Points, in no order, along strands that fork, close into loops and pass close to each other.
Two points are linked if the straight distance between their rows is under 53.1.
j_541: [-65 -49  -1  36  37  19  66 -16 -45  35  12  38 -31]
j_213: [ -6 -20 -29  29  -5  11  31  28   5  -1  60  39   1]
j_289: [-83 -42  10  35  39  16  76 -33 -50  32  10  49 -29]
j_691: [ 42  -8  16 -52  14 -16 -73 -28  61   4 -31 -76  27]
j_517: [ 41 -25 -20   6  -7  -2 -13  22  56 -21  42   4  19]
j_528: [ 42  11  13 -27  -6 -14 -56  -6  57 -14 -10 -42  27]
j_122: [ 49  51  12 -44 -11 -15 -70 -22  12  -8 -66 -56  16]
j_820: [ 17 -28 -32  28  -6   8  17  34  24 -10  60  31   8]
j_381: [-39 -69 -43  43  19  21  55  -2 -59  31  50  46 -20]
j_356: [  4 -79 -63  46  17  26  28  23 -32  18  61  32  -6]
j_890: [ 47  88 -12 -41 -57 -21 -59 -13  17 -38 -41 -37  27]
j_365: [ 34  49   9 -23 -38 -16 -44  15  33 -36  -7 -26  18]
j_432: [ 49  56 -17 -54 -43 -23 -77 -40  51 -34 -25 -67  47]
j_772: [-25  -8 -36  29 -14  14  49  30  -6  -4  77  49   2]
j_893: [ -2 -71  -3  37  54  24  25  14 -17  35  -9  17 -30]
j_759: [ 42  36  12 -28 -20 -18 -53   1  36 -23 -19 -34  21]
j_665: [ 19  69   9 -19 -51 -18 -25  24  17 -39  -7  -9  13]
j_608: [-52 -28 -41  37 -14  12  66   0 -38  10  81  62   1]
j_270: [ -8 -60 -46  43  14  22  39  23 -24  19  56  40  -7]
j_899: [ 43   2   0 -37 -10 -19 -64 -20  77 -21   4 -56  37]
j_889: [-19 -76 -18  43  45  24  38   5 -34  37   6  31 -33]
j_177: [-66 -53 -30  43  15  19  69 -19 -61  32  53  56 -14]
j_741: [ 30  -4   5   1  -4  -7 -18  22  46 -14  16  -4  12]
j_744: [-36 -80 -33  46  36  22  50  -2 -55  37  30  38 -31]
j_207: [-68  -9 -16  31  -9  11  74  -6 -31   9  68  64   0]
j_825: [ 47  40 -21 -67 -38 -24 -82 -45  66 -35 -15 -81  49]
j_302: [ 42   2  37 -29  21  -9 -62  -8  29  14 -59 -51   5]
j_659: [ 29 -25 -27  18  -3   6   0  29  41 -17  52  16  17]
j_29: [ 15  64  24 -14 -34 -13 -16  21  -1 -27 -24  -8  -1]
j_125: [ 30  60  26 -24 -22 -15 -38   8   3 -18 -46 -26   0]
j_79: [-35 -27 -52  37 -13  15  56  18 -25   8  83  58   4]
j_731: [-28 -36  -7  28  23  19  44  17 -16  18  23  37 -18]
j_459: [ 43  -3   3 -57  -2 -18 -69 -31  79 -12  -8 -75  39]
j_588: [-98 -42  17  36  40  11  84 -52 -59  28   7  50 -26]
j_942: [-25 -56  21  27  53  21  36   9 -24  34 -26  20 -42]
j_165: [-54 -46  20  29  49  16  54  -3 -42  34 -15  33 -42]
j_543: [ -6  69  42 -23 -17 -12  -1   4 -39 -18 -64 -13 -19]
j_412: [-16  54  42 -13 -16 -11  11  14 -29 -16 -41  -5 -20]
j_220: [  8  21  37  -9   0  -6  -5  22   4  -8 -27  -8 -16]
j_136: [-16  28  42  -6   4  -4  10  18 -16  -9 -31  -1 -26]
j_193: [ 47  69 -15 -47 -46 -24 -69 -23  36 -38 -32 -50  35]
j_61: [ 37  25  41 -23  11 -10 -49   1  11   3 -60 -42   0]
j_146: [-22 -13  10  24  12  11  32  23  -2   7  20  29 -16]
j_944: [ 29  71  27 -29 -24 -11 -33   4 -20 -17 -73 -28  -3]
j_333: [-86 -34 -12  38  11  12  81 -38 -53  24  53  65  -6]
j_159: [ 43  -9  29 -43  28 -11 -70 -25  45  20 -50 -64  15]
j_581: [ 16  24  29  -9  -1  -8 -26  20  19 -11 -24 -13  -5]
j_374: [  6  85  34 -31 -23 -12 -11   0 -46 -19 -80 -22 -15]
j_425: [ 13  -5   9   8  -3   3   4  33  27 -10  22  14  -3]
j_522: [-86 -12   0  28  -1  11  80 -20 -40  18  46  57  -4]
j_732: [ 43  42  25 -35  -2 -16 -59 -14   4   0 -78 -51   8]
j_777: [-20 -49 -26  35  19  19  42  15 -19  19  38  42 -15]
j_34: [ 54  51  -2 -55 -18 -19 -78 -32  27 -11 -60 -68  28]

A tip is a point with one link. Name the tips that can be reached along the links from each point below, in the order of the rows.
j_541: j_588, j_425
j_220: j_581, j_34
j_432: j_890, j_825
j_731: j_356, j_146

A fork is a point with three links, a tip a point with one. Leave the first point through the second and follow the links. Name the first fork or tip that comes.
j_374; j_543: j_581
j_356; j_270: j_146
j_146; j_731: j_356
j_459; j_691: j_34
j_890; j_193: j_825
j_79; j_772: j_425

Name the points in between on the shortest way along the links from the first point to the second, in order.
j_543; j_125: j_374, j_944
j_61; j_691: j_302, j_159
j_207; j_820: j_608, j_79, j_772, j_213
j_541; j_889: j_165, j_942, j_893
j_899; j_29: j_528, j_759, j_365, j_665
j_889; j_608: j_744, j_381, j_177, j_333, j_522, j_207
